Points on a hilly landscape, in no order, each with its height.
From any point a ball rolls to the lowest of the 2 points nearest to it. It stops when none of these is lower. Distance is the straight distance between rows; heights are no part of it.
Mebu: -24 -24  27  20  23 -32   3 -14 -39  -9  30 -16  22 -33 -59 -48  -2   3  36 -26  22 -39 -19  18  23  -5 -33  12  10   1  34 -38  36 -24 -42 -27 -25  -2  -2  21 -21 -11  -6 -10   6  10 -12  23  33 -33 -20 -22 -21  55  (h 768)
varik:  31   1  31  35 -35 -10 -17 -18 -36 -37  61  -2  56 -19 -50 -41 -34  12  56 -35  24 -44 -24  11  33  27   7  31  15 -21  19 -10 -22  -5 -47 -31  -1  -2  -2 -22 -46  -9 -20 -25 -22   3   4  46  13  28  -6 -30   0   1  (h 550)
bita:   7  12  -8 -10 -18 -10 -33  21  26 -12   3  28 -13 -47  -5 -14  36  45  11  24 -41  -5  -1  13 -51 -23 -31 -24  -7  25   6 -28 -21  10 -23  66  21  -7  26 -12  62  50  11  15  18 -23 -28 -13  34 -23  24  13  14   7  (h 591)
pog: -14 -16  -6  -1  18  36 -47  25   5  13 -52  -6 -11 -39  44  36   8 -44 -36  31 -15  48  20  31 -16 -31   0  30 -10  -3  -5 -20  47  27 -11  27 -19 -40   9 -16  42 -28  25  24  28  20   4  -4  12   4 -21  -7 -11  -9  (h 349)
razu: -12 -11  14  17 -10 -12  59   4 -14 -26  41 -27  15  48 -14   0  -8 -42 -19 -18  31  -2 -16 -25  49  19  67 -18 -14 -39 -11  12  -2   1  28 -38   9   9 -37  37 -51 -20 -15 -14  12  26  18  19 -35  29  12   0 -33   1  (h 98)
dufa:  -9  -2 -49 -20 -30   4 -50  -8 -31  26 -18   4  16  -2  16  31  -4   8   7  53 -19  -6  27   9 -18 -34   4 -10  48  22  18  26   6  67  20 -31  17  -8  22  18  29  -1  20   6 -53 -44   5   1 -24   2 -30  -7   4  -8  (h 440)
tas: -40  14  15  11  27  -4  76  18  13 -17  54   6  16  20 -23  -4  29 -25 -29  -2   5   4 -23 -31  29  -3  96 -78 -24 -35 -23 -39  19 -25  26   6  31   6 -30  42 -24   8  -3  10  47  37  10  19 -37 -27  15  22 -28  15  (h 117)
toze: -16  38 -19   0  21   2  49   7   2  10  19  -2  -5  10  -2  28   3   1 -14   1   5  10  -2 -21  30   5  48 -52 -12 -32 -24  10 -24 -17  46 -11  30  32 -29  28 -25   0  13  -5 -10  -7   0   3 -28  -3 -26  36  -5   8  (h 511)
nav: -12 -44 -20  34 -13   0 -27  11 -44 -18   2 -12  48 -52 -45 -15  -3   1  -2  56  -6 -18   2  15  12 -40  54   5  12  32  50 -28  22  43   6 -58   5 -31  -2  54  18   5  -9 -11 -26  -1 -13  31  12   1 -30 -24 -43  27  (h 285)
zurur: -12  -1  22  13  13 -24  17 -12 -17 -24  39  -4  12  -6 -54 -46  23   2  16 -12  -6 -23 -20   9   5  -9 -10 -15  12   6  20 -44  13 -30 -30  -4   1   2   2  11   5   6  -6  -3  20  -1 -18  -1  26 -29   7  -8 -11  35  (h 747)
Piv: -12 -48 -12 -17  -6   5 -37 -15 -17  15 -34 -11  25 -53 -37 -12 -50  15  44   0  36 -34  22  25  -5 -23 -53  42   3  25  43 -29  28  28 -37 -48 -21 -15  30  33 -25 -13  27 -26 -34  10 -14  56  11 -17 -43 -42 -10  16  (h 817)
rute:   3  -4 -32 -28 -24  17 -29 -20 -20  37 -36  -2  -8  27  39  40 -27 -19  -5  28   4   2  36   1 -12 -13   1  15  35  14   4  56   0  54  32 -36   1 -10  10  -8   6 -13  13   3 -53 -25  11  -6 -38  15 -25 -11   9 -30  (h 397)
ropan:  28 -36   9  -1  15  22  -7  -4  -4 -32   2  -8   3  -5  15 -27   6 -26   3 -27   7   8  19  39 -10  -1   6  66   2  -3  12 -15  26   8 -17  14 -21 -10  -3 -37  41 -22 -31  -3  43  36 -16   5  22   8  12 -23 -21  13  (h 685)
Sar: -30 -29   7  -7  35  -6 -13  40  26 -23  -6 -18   5  10   3   9  40 -39 -31  18 -16  34 -17   2  -3 -25  -6  -3   4  -4   1 -68  53  -1  -4  11  -6 -14  -4  25  28 -10  -1  11  68  17  17   5   8 -12  32   6 -53  -7  (h 222)
dede:  -8 -14  -7 -12  11  51 -46   8  21  28 -73  13 -30 -51  47  46 -22 -27 -23  23  -5  33  33  25 -36 -22 -24  38 -22  10   4   1  26  16 -14  36 -18 -37  17 -32  48  -9  17  35   1  28 -18 -19  15 -10 -31 -13  16 -20  (h 404)
Rasos: -29  16  10  -2  22  -2  43  20  20 -27  45   7  19  16 -14 -10  54 -18 -27  13 -18  19 -30 -20   7  -7  66 -59  -6 -21 -20 -59  22 -21  17  23  30   2 -21  27   7  18  -2  18  58   6   3  -1 -22 -19  37  26 -21   5  (h 201)
Rupir:  34  17  26   1 -27   6 -14 -15  41  15 -22  31 -22  15  46   8 -42  28  37 -22   6 -11  12 -32 -11  52 -57  21 -31  33 -24  70 -55 -11 -19  12 -23 -13  23 -48 -44  35 -16  -4 -46   5  21 -12   0  27  23  -2  60 -43  (h 411)
Ren:  32 -51   7  -4 -26  14 -31 -26 -47  -4   1 -14  30   7   3 -21 -41 -28  40 -35  30 -25   7  25  12  29 -23  66  21  -6  22  27  38  33 -30 -34 -37 -12  -1 -17 -32 -41 -28 -22 -24  19  18  36  -9  32  -9 -46   0  14  (h 612)
Papo:  11  -7  14  -7 -36 -33  11 -45 -53 -10  61 -16  38  55 -35 -56  23  -8  19 -22   5 -15 -26  -3  15  18  27  -9  38  -1  -3  15  11   2 -12 -20  13   7   4  -1 -13 -18 -22  -8  -5 -16  11   6 -16   5  32  -1  12  22  (h 469)
Pob:  33  42   5   8  -3   3  22 -14  27 -13  12   7 -15  25   3  -1 -10  32  -1 -13   2   2   8 -20   5  19  12 -13 -22 -18 -20  21 -65 -28  13   2  20  29  -1 -26 -16  19   0 -14  -9   1  -2  -5  -9  30  12  21  16 -42  (h 382)
bur: -21 -17  -9  11  11   1  14  13 -33  24 -13 -24   2   5  22  20  -6 -48 -40   6  13  31   5  -5  25  -9  41   8  -2 -21  -7  31  38  24  35 -21  -8  -6 -33  18 -12 -51   1  -4   3  -6  11  -8 -19  10 -47  -3 -18  29  (h 452)
kel:  26  11  29  26  20  24  24   1  16 -13 -14  -7 -20  -6  12   1 -37  -6   1 -34  25  -3   0   3  25  47  -7  40 -26 -23  -5  23 -23 -44   0  -5 -35  12 -21 -27 -38 -14 -15  -5  -4  20   0 -11   8  27 -31 -10   7  -2  (h 632)
rulen: -15 -37 -11 -19  17  -6 -37   5   3   3 -32 -10 -12  -8   5  -1   1 -19   2   4  -7   8  10  21 -25 -27 -60  11  15  18  16 -26  44  14 -28   5 -13 -12  28  13  25 -20  14  -9  17   8  -2   4  14 -19   3 -14 -10   6  (h 299)
Gudof:  -8  16   0 -20  -1  -3  10  11  21 -25  40  10  12  27   8 -16  70  -4 -22   9 -28  32 -29  -7 -10   0  52 -41  13 -13 -36 -46  19  -8  10  42  37  -3  -5   0  31  22  -2  18  61 -15   5  -5 -17  -9  51  36  -9 -12  (h 116)
leb:  -8 -42 -11  -4   1  19 -37 -10 -32  28 -39  -4  15 -38 -14  -6 -38 -13  11  10  19  -7  22  28  -1 -29 -20  42   7  12  37  -2  43  32 -19 -42 -20 -23  17  14  -1 -39  13 -13 -34   7  -9  22   9 -12 -57 -35 -13  27  (h 803)
Razev:  28 -19   5 -24   4   7   8 -11  23   0 -13   9 -29  45  59 -20   3 -13  -8 -45  10  28   3   1 -16  36  -6  36   5   0 -29  31   8  -6  -2  37 -16   7   4 -51   9 -12 -27   0  35  11  13 -24  -3  12  43  15  17 -20  (h 324)
Zelef:  34  50  -5  14   4  17  18   0  42  -3 -14  22 -30   3  16  24 -13  42 -16   1  -4  15  29 -10 -13  20  13   8 -45  -9 -17  31 -78 -29  26  16  18  25  -9 -33   8  22  -5   6 -11  10 -12 -14   5  24  -5  17  19 -40  (h 337)
fofu:  38  15  -5 -12 -39  15 -22  -3  42 -19  -7  18  -9   0  -2   8 -27  55  32  11 -13 -35  24   9 -32  -4 -39  14 -12  15  14  10 -74  23 -14 -10  13   2  33 -25  15  48   1 -12 -34   4 -13  18   1  22  34 -20  10 -62  (h 488)
Ked: -17  49  15   2  -6 -27  32 -39 -27   8  49   7  19  11 -60 -26  23  37  18  -1 -20 -22 -27 -32  21 -13  39 -79  21  -4  -4 -14 -23 -32   6  -8  29  23   5  22 -41  16  17   3 -21 -28  -3  -8 -11 -28  18  19  24  23  (h 808)
linuf: -41 -40  -1   4   6 -30   5   4 -28 -12  30 -25  26  32 -28 -13  33 -38 -21  13  -5   4 -22  -9  16 -14   8 -22  14  10  24 -33  56   8  -6 -38  -9 -12 -12  51  -2 -18 -13  -7  29   8  22   6  -9 -12  22 -15 -40  25  (h 453)
kogut: -28  39  54  23   6 -30  44 -39 -29  -6  59   3  25  11 -78 -48  24  19  15 -20  -1 -38 -32 -36  38  -8  36 -65  14  -8   7 -44 -16 -58 -25 -17   6  16   1  22 -58  17  17   7   5  -1   3   7  -1 -34  32 -13  12  21  (h 786)
Mipu:  33  14   3  -8 -27   4 -15  -2  47   3 -17  31 -28  18  31   7 -24  43  25  -4  -8 -18  24 -14 -39  14 -52  10 -24  25  -8  38 -66   4 -13  11   2  -5  32 -35   9  47 -13  -5 -29  10   0  -5   5  18  53  -4  31 -59  (h 461)
nore:  -2  34  19   5  35 -18  27  10  49   4  -6  28 -42  -7  -9  -9   8  39 -19 -18  -6   1 -19 -11  -2   6 -40 -24 -46 -13 -21 -29 -43 -75 -17  47   6  38  -7 -11 -11  19   3  10  35  13  -7 -19  37 -22  28  28   8  -9  (h 616)
mefes:  12  -4   5 -12  -3  10   7 -14   8  33 -38  -1 -28  18  37  14 -49 -10  23 -33  18  -5  -6 -18  19  58 -56  15  -5  12 -14  59   5 -12   3  -8 -47   2  -5 -17 -71  -7   5 -11 -44 -10  36 -19 -13  19 -28 -12  46  -8  (h 330)
fudap: -14 -17  -1   0  25  15 -25  37  15 -19 -16 -15   0 -15  31  12  40 -38 -37  24 -16  44  -6  24 -10 -21  11  19  -2  -8  -7 -50  53  15  -8  29 -12 -27  -7  -3  44 -19  10  15  67  15   7  -2  16  -1   6   3 -35  -1  (h 278)
kode: -18  34  -7   0 -15 -27   2 -25 -34   9  38  16  20 -12 -49 -20  37  36  21  25 -43 -15 -24 -17  -4 -17  20 -73  41  13   2 -10  -5  -3   8   7  28  12   9  21  -2  29  14  13 -25 -51  -9 -20  -3 -28   9  26  27  36  (h 830)
lole: -10 -31   8  22  18  -6  -6  -3 -42   6  -1 -15  14 -21 -24 -22 -17 -16   6  -9  19 -10  -7  17  21 -11 -10  32   4  -4  31  -6  40   9 -15 -33 -26 -12 -10  15  -9 -48 -11 -10  -5   7  -6   8  18 -11 -42 -22 -24  50  (h 787)
buzo: -19  13  13  24  39  -6  24  42  30 -26  -6  -9 -13 -36 -36  23   7   5 -16  22  -8 -12  -3   6  14 -29 -17 -12 -21  -4  26 -60 -17 -35   0  -6  -6  16 -20  28   8  15  13   4  20  17 -21  -2  23 -13  -9   2 -41   4  (h 275)
vom:   8  -6  -8 -19 -27  -3 -37  19  41  10 -18  40 -29 -25  30  -2  10  48  18   8 -24  -9  15   2 -69 -24 -55   2 -18  37  -4   7 -28  23 -31  59  18 -12  40 -22  66  47  -6  13   5  -4 -24 -13  29 -24  51   8  21 -15  (h 555)
rop:   6  46  17  10  14 -24  22 -10  39  26 -13  13 -31   0  -6   2 -29  46  11 -20   6 -11 -12 -38  20  38 -58 -38 -43  -1 -32  31 -65 -66 -11  13  -8  40  -4 -13 -71  26  16  -3 -26   3  17 -10  11   4  -3  26  47 -11  (h 567)
zezem: -20 -20  -7   9   4  21 -21  25 -24  16 -28 -23   4 -10  43  32  10 -64 -49  23  -5  56  17  14   9 -23  44  24  -5 -20 -15  11  53  36  23   1 -15 -27 -18  -5  19 -47  12  11  27   8  14  -8 -14  22 -39   0 -19  19  (h 412)
vavam: -10  21   1   9  27  -7   1   7   4  40 -39   8 -27 -33 -16  13 -40  26  14   1  12 -23  -6   0   5   2 -72   2  -8  11  11  16 -10 -17  -6  -9 -22  16  -3   8 -23  -7  19  -1 -41 -14 -13 -14  23 -25 -52   1  25  25  (h 516)
Bopuv:   9  -4 -30 -33 -17   8 -12   5   8  20 -19   4 -15  40  71  31  19 -29 -24  -1   4  46  18   5 -20   7  33  15  23  -3 -37  48  18  35  35  31  13  -2   3 -35  35  -8   3   5  20 -10   6 -19 -45  23  20  26   9 -34  (h 303)
Dib:  13 -13  -9  32 -18  11  -6   8 -27 -25  13  -5  41 -40 -54 -18 -17  22  18  32   7 -42   3  19  18 -20  46  16  13  11  47 -19 -18  30  13 -57  15 -13  -7  28   1   6  -4 -15 -46  -9 -20  29  14   6 -25 -25 -38   9  (h 345)
Kelop: -31   9  51  25  13 -31  33 -26 -23 -26  63   0  25  -2 -76 -53  35   1  17 -15  -6 -34 -29 -11  21 -10  14 -37  16  11  24 -63  14 -53 -33 -15  -3   0  -2  30 -23  23   0   0  29   7  -1   7  14 -42  34 -24 -13  29  (h 767)
Betod:  24  31  24   6  -9 -14  10 -21   8 -17  27  -1  -2  25 -15 -29 -17  22  21 -29   5 -14 -16 -20  15  24 -17 -11  -5 -14 -17   7 -46 -32 -24  -4   6  22   9 -26 -37  10  -1 -16  -3  -2   4  -2   5  20  23  10  19 -24  (h 425)
Duz: -11 -55 -15   8 -11  -8 -42   3 -33 -19   4 -15  41 -40 -29 -25  21 -14   1  29 -12   1   8  27 -11 -36  20  14  17  33  36 -41  53  36 -23 -30   0 -27  14  32  40  -7  -6 -14  12   6 -12  27   7 -11 -18 -23 -28  35  (h 348)
Kurum:  34  -3  15 -13   8   9  18 -13  48   3 -17  30 -42  35  67 -16   0  12 -11 -43  10  31   1 -13 -14  46  -5  26 -33   1 -42  37 -27 -29  -2  48 -13  15   7 -56  -2   9 -31  -3  31  18  11 -27   9  18  47  23  30 -39  (h 370)
gitod:  21   5   9 -17 -16   3   4 -17  29  26 -26  13 -26  34  49   7 -38   3  28 -34  11   0  -4 -36   9  64 -54   3 -12  25 -34  78 -20 -15  -1   6 -33   2  11 -33 -66  17  -2 -14 -41  -6  40 -20 -16  21   6   7  58 -26  (h 367)
Dano:  36 -14  22  30 -23   9 -12  -5 -28 -33  26 -11  44 -15 -24 -17 -45  -7  44 -29  33 -37  -6  21  30  28   6  59   8 -21  24   3  -7  11 -27 -42 -17 -11 -10 -18 -41 -22 -23 -22 -24  15   2  42   6  40 -17 -38 -12  -3  (h 579)
zemaz: -13  32   7   5  25 -19  22  -4   5  42 -20   1 -29 -10 -12   4 -30  28  13 -13   9 -14 -22 -21  19  22 -59 -29  -7   0 -14  29 -25 -38   1  -4 -17  32  -9   6 -45  -3  19  -3 -33 -17   6 -22  12 -25 -32  19  35  23  (h 539)
saro:  36  33  -5  11 -27   7   3 -16 -20  20   8  12   0   1  17  -8 -12  27   7  -7   7   7  10   7 -17  12  36  23  10  -4 -15  61 -26  15  24  15  21  -1   1 -50  24  -8  -8   7 -25 -28 -25 -21  -1  10 -34  21  29  12  (h 645)
Nof: -29 -41   8  32  -1 -29   8  -1 -32 -47  39 -23  42   0 -53 -20  30 -26 -12  31  -8 -18 -18  -5  11 -19  47 -13  10  26  49 -46  36  13  -5 -49  -8 -25 -10  57   7  16 -30 -12  24  24   1  15   4  -9  24 -26 -52  19  (h 415)
zud:  20 -11  24   7  38  20  17   7  22 -25 -17  -5 -22  -6  15 -13 -13 -17  -7 -35  17   5   1  17   7  20 -25  51 -23 -13   5 -15   1 -38 -18  12 -39   3 -15 -26  -3 -19 -21  -2  37  35  -4  -8  31  11  -1 -13 -18   0  (h 657)
zotas:   9  47 -20   4  21  18   9  21  50   8 -36  21 -34 -14   7  57 -12  34 -20  26 -20   6  30  -5 -18   1 -23   0 -36  -4   0   8 -67 -24  33  14   4  24  -9  -1  11  30   8  17 -23   9 -11 -14  14   6 -12   9  10 -34  (h 282)
dez: -11 -17  -4 -13  15  16   7  -3  -8  31 -50 -15 -26  18  27  21 -42 -33  -5 -19  19   3  -1  -9  30  32 -43  13  -2   0  -5  41  22  -5  18 -34 -40   5 -17  11 -60 -29  15 -19 -37  -9  37 -15 -22  13 -39 -21  14  -6  (h 289)
Savo: -25 -52  -7  -5  16 -15 -43   8 -19  -9  -6 -17  19 -29 -19 -17  20 -22   1  14 -13   9  10  28 -18 -40 -33  13   9  24  31 -58  67  18 -36  -5 -11 -23  28  31  32 -13  11 -10  35  12  -8  21  19 -25 -15 -20 -25  31  (h 347)
Mave:  20 -23  25  13   8  -1  13 -16 -23 -39  44 -14  21   7  -3 -50  33 -21  -7 -26   4  10  -7  24  -1   1  37  33   8 -10   5 -21  30  -3 -16  22  -6  -6 -17 -27  36 -18 -37   5  56  13 -11  -3  20  -5  12  -3 -22  39  (h 713)
sanib:  11 -16 -29 -35 -19  28 -17  -7  -1  38 -45   2 -25  41  70  49 -10 -44 -25   3   8  39  37  -3 -17   2  20  24  22   6 -23  66  17  38  39   4  -4 -11   0 -31  16 -11   4   3 -10  -6  12 -18 -52  25  -1   6  15 -41  (h 350)
gof: -18 -23 -22 -24  12  12 -51  29  30   7 -60  -4 -18 -25  22  52  -4  -5 -17  35 -24  10  27  18 -40 -55 -65  -4   7  21  21 -37  19  15 -17  20   0 -14  42  27  37   8  35  12   3   5  -1   5  14 -17   1 -14  -9 -30  (h 238)
mez: -42 -15  -9  -4   7 -26  34  -2 -44  31  20 -25  10  31  -8  -7  10 -36 -24 -13  22  14 -25 -17  38   8  24 -32  10 -23 -16  20  51   8  21 -23   4   5 -35  43 -32 -48  -2  -9   5 -16  24  -6 -33 -14 -18   6  -8  53  (h 487)
pabub: -49  -3   1 -14   2 -32  44 -13 -46  26  54 -13  30  35 -21 -20  40 -37 -19 -15  10  14 -38 -27  30   6  52 -63  11 -16 -23   0  59  -5  20  -2  17  -5 -21  42 -22 -28  -5  12  28 -10  22   0 -40 -30   6  15   8  61  (h 517)
gekas: -64 -18   5 -12  26 -30  19  11 -20   8  37 -13  26  28 -23 -11  49 -41 -28  10  -8  20 -40 -26  17  -9   9 -58  13  -4  -6 -42  76  -4   0  -8   2  -8 -16  54  -7 -13  -2  14  47   1  28   0 -22 -39  26   7 -22  40  (h 483)
puvin:  36  11   0  -3 -22  16 -13  12  43 -43   0   4   2 -27 -36   8 -18  49  28  14 -15 -41  20  19 -16 -17 -24  12 -16   6  38 -33 -69   2 -11 -20  15   6  17  -2  20  48   6 -20 -20  11 -24  27  17  19  19 -28 -15 -48  (h 449)
pama: -26   8  10  15   0 -15  80  -3 -13 -20  58  -9  19  40 -29  -3   6 -22 -20 -10  23 -14 -15 -37  44   5 103 -60 -16 -37 -10  -5  -4  -8  33 -26  34  11 -28  49 -51   0  -7  -7  10  26  10  25 -45   4  15  11 -29   7  (h 18)
nozu: -11 -23   0   7   4  19 -11  -7 -34  32 -46 -18  -1  -7   5  28 -57 -27   2   5  28 -23   2   3  37   5 -25  36   0  -4  22  33  16  22  10 -64 -38 -13 -21  21 -62 -38  14 -20 -58 -12  28   7  -7  17 -57 -38  -3  -9  (h 333)
dogo:  43  13   3  17 -32  10  -8 -13 -21  -7  24   9  12 -11   0 -41   4  28   8  -9  -2   0   5  22 -19   1  49  30  16  -1   0  23 -20  16   3  17  20  -2   7 -55  44  -2 -19   3  -6 -16 -32 -17   7   9 -19   5  11  18  (h 674)
zaled: -15  19 -19   8  25  11  42  18  -5  24  -8 -13 -12  -3  22  33  -9 -22 -28  -3  16  23   3 -13  31  13  41 -18 -18 -28 -25  28  -6  -8  52  -5   9  13 -42  15 -15 -25  11  -2  -2  -8  -2  -7 -18   3 -55  27  -3  24  (h 485)
mipi:  32  -6   3  12 -30  14 -13   3  13 -46  13  -3  27 -36 -53 -24 -23  34  44   6   5 -44   8  27   2  -5  -1  29  -4   9  41 -33 -41  13 -23 -42   8  -3  13   2   6  30   0 -28 -25   6 -27  44  13  18  -3 -35 -25 -21  (h 407)
Niza:  10   4 -14 -23 -16  -2  -9   7  11 -14  10   5   0  34  39  -2  43  -6 -18   2 -15  34  -3   6 -20   3  36   3  25  -5 -29   2   9  22  12  37  25   0   6 -30  48   6  -6   9  42 -17  -3 -16 -20  11  42  28  -4 -21  (h 229)
tav:   8 -14 -29 -25 -30  25 -60  24  47  11 -43  30 -31 -16  62  36  13  25  -5  26 -18  10  34  13 -73 -28 -25  16  -1  30  -4   7 -14  45 -19  51  19 -27  46 -33  84  42  -2  28   6  11 -15 -10  -1  -8  57  -7   9 -59  (h 513)
gen:  27  -1  21  30   0  22  11   2 -14 -14  -5 -13   6 -10  -5   1 -45 -14  16 -23  29 -20   1  15  28  26   7  50  -9 -20  14  21 -18  -4  -1 -33 -27  -2 -15 -19 -33 -25 -13 -11 -27  13  -5  10   8  33 -32 -25  -5  -4  (h 607)
roful:  32  -2  20  25 -19   1  14 -22 -33 -35  49  -4  23   3 -13 -55  27   6   0 -18   1   3  -9  14  -3   3  67  20  11  -8   1  -6  -6  -2  -2  13  19  -2  -8 -38  34 -11 -27   3  23  -9 -23  -9   5   5   1   4  -4  28  (h 706)
Duzot:   9  -3 -10  -5   2  39 -21  -2  15  27 -59  13 -26 -35  13  23 -41   2   4  12   9  -2  30  16 -26  -6 -39  37 -12  20  20  20  -3  16  -7  -4 -14 -21  20 -20  25  -4   6  14 -36  13 -27  -5  12  -8 -37 -22  18 -10  (h 457)
Sebu:  10  17 -14 -19   4   9  -7   9  51  25 -34  38 -44  11  76  27   7  17 -22  -2  -5  36  14 -10 -41  23  -4  15 -26  12 -38  37 -28  -2  13  58  10  -1   7 -39  33  18 -13  18  15   4   0 -33   2   1  35  34  31 -36  (h 427)
niva: -24  15 -17 -13   3 -18 -34  31  12   4 -10   8 -13 -42  -1  11  42  22  -2  37 -39   1 -16   3 -37 -24 -54 -40   4  14  -6 -37  16   9 -20  62   8  -3  18  16  39  29  34  27  13 -32 -12 -14  27 -28   2  29  14  18  (h 624)
tol: -16 -11  15  -4  28 -19   8  27  33 -41  -2 -19  -8   0 -38   7   5   0  12   6  -3 -33  -7  10   8 -22 -56  -3  -8   2  30 -70  -6 -34 -23 -18 -12   8   6  36  -8  23  13 -19  26  23  -7  19  18 -11  34 -15 -43 -29  (h 220)
sav: -12  15 -11 -28 -25 -40 -10 -26 -20  13  20   5  11  15 -30 -29  20  33  33  11 -33 -20 -20 -13 -18 -18 -32 -53  43  26  -3   8  -4  11 -11   0  21  12  30   5   2  17  10   1 -23 -41  -5 -14   7 -30  29  20  24  20  (h 850)
kerot:   9 -12   2 -28 -24 -31   9 -37 -43  14  30 -16  12  61   5 -42  11 -19  15 -37  12   5 -23  -5   7  26  -3  -3  36  -7 -23  42  29   7  -2  -5   1  12   7 -14 -16 -35 -15  -7   8 -23  20 -11 -17   1  24  11  24  29  (h 426)
buv:   1   2  -7  -6   2  11 -18  -3   8  31 -49   8 -20 -25  -2  13 -54  17  25   8  11 -31  12   7 -13  -1 -73  19  -1  23  18  16  -8  10 -12 -17 -23  -5  17   3 -15  -2  19  -2 -53  -6 -13   2  17 -15 -37 -16  24  -1  (h 490)
Rivon:   7  36  18   7  32 -13  29  -8  54   9 -12  22 -43   9   3 -16 -10  41  -7 -32   6   5 -14 -31  12  36 -31 -30 -59 -13 -43   6 -59 -83 -20  40   2  42  -8 -20 -45  22   2  -1  19  21  10 -10  23   1  19  33  32 -21  (h 593)
gudo: -17   4 -34 -16  24  19 -25  46  52 -10 -42  -6 -21 -19   8  78   9   6 -26  53 -42   6  26   3 -18 -51 -42 -18  -1   1  18 -47 -18   3  15  16   2  10   8  41  33  29  27  21  -4   1   6   1  14  -3   8  -1 -26 -44  (h 174)
lano:  23 -13  24  17 -39 -16  -1 -40 -57 -28  66 -12  50  26 -47 -64   7   1  36 -26  15 -35 -20   4  22  20  27  15  33  -4  18   1   2   4 -27 -30   8  -2   5  -7 -18 -11 -29 -15 -17  -7   4  25   4  15  18 -18   1  20  (h 507)
bopo:   1  18 -28 -21  -5  19 -40  31  61  17 -43  31 -39  -5  69  62  16  21 -25  31 -26  29  27  -5 -52  -4 -16   7 -21  10 -21   7 -30  20  12  63  15  -5  16 -22  61  39  -1  36   9   3  -2 -23   4   1  44  18  14 -61  (h 471)
Fofup: -37 -27  -6 -18  31 -18  -8  32  29 -22 -11 -17  -1  17 -22  24  29 -12 -15  28 -25   1 -13  -1  -7 -39 -41 -34  17   8  21 -74  26 -11  -6  -8   2   2   8  55  13  13  14  -3  33   6  13  10   6 -23  41  -6 -49 -22  (h 158)
zokaz:  -8  52 -28  -1  -2  -4  38 -16 -15  11  42  11   8   1 -11  19  24  26  -1   5 -13  15   0 -26  16  -6  69 -70   5 -24 -32  16 -30 -10  50  14  47  26 -14  14  -9  16  17   6 -20 -30  -2  -4 -34  -3 -23  51  14  14  (h 541)
pogak:  33 -33  -2  -2 -38   8 -17 -32 -57  21  -3 -13  19  31  16 -11 -36 -24  20 -24  32 -16   3  13  16  28   0  50  31  -2   3  61  28  42  10 -32 -17 -10  -7 -21 -31 -45 -16 -15 -48 -16  22   7 -26  33 -15 -26  18   5  (h 639)
vin:   9  49 -30   6 -13  14  10   0 -13  32  -2  10  -6 -12  51  44   6   6 -15   7   6  40  21  -4 -11  12  56   3  -1 -10 -35  60 -17  18  61  34  21   0 -17 -29  26   0  12  14 -15 -33 -15 -15 -20  17 -57  41  24   6  (h 609)
bap:  20 -15   8 -20   4  -3  24 -16 -10   0  11 -13  -7  50  27 -25   3 -28  -7 -46  16  20 -10   0   7  31  14  17  10 -23 -28  29  20  -9  10  11  -9  14 -10 -23 -13 -32 -21  -6  29   0  14 -16 -17  13  14  13   9  16  (h 378)
vev:   2  50 -27  15  -9  13  12   7 -19   7  21   0  12 -22  24  36  33   9 -17  25  -9  32  14  -4  -1  -1  75 -20   5 -20 -30  25 -18  22  53  27  32   1 -20  -6  30  10  14  16 -11 -36 -16  -8 -21  22 -47  43   5  12  (h 582)
vep:  -4  36 -30  -3  26  22  -5  46  57   3 -43  11 -32 -30  14  74   5  14 -33  43 -27  17  26   2 -15 -20 -22  -4 -28  -7   1 -21 -40 -15  28  30   6  17 -14  15  33  25  17  30  -1   7  -9  -9  20   3 -10  10  -7 -33  (h 232)

For each start below, name the point where the ball stops.
dufa -> Gudof
vavam -> Fofup
sav -> zurur
Dano -> Razev
Betod -> gudo
Mipu -> dez
kode -> zurur
fofu -> nav
Mave -> Razev
vom -> Razev
mez -> Fofup
vev -> Fofup
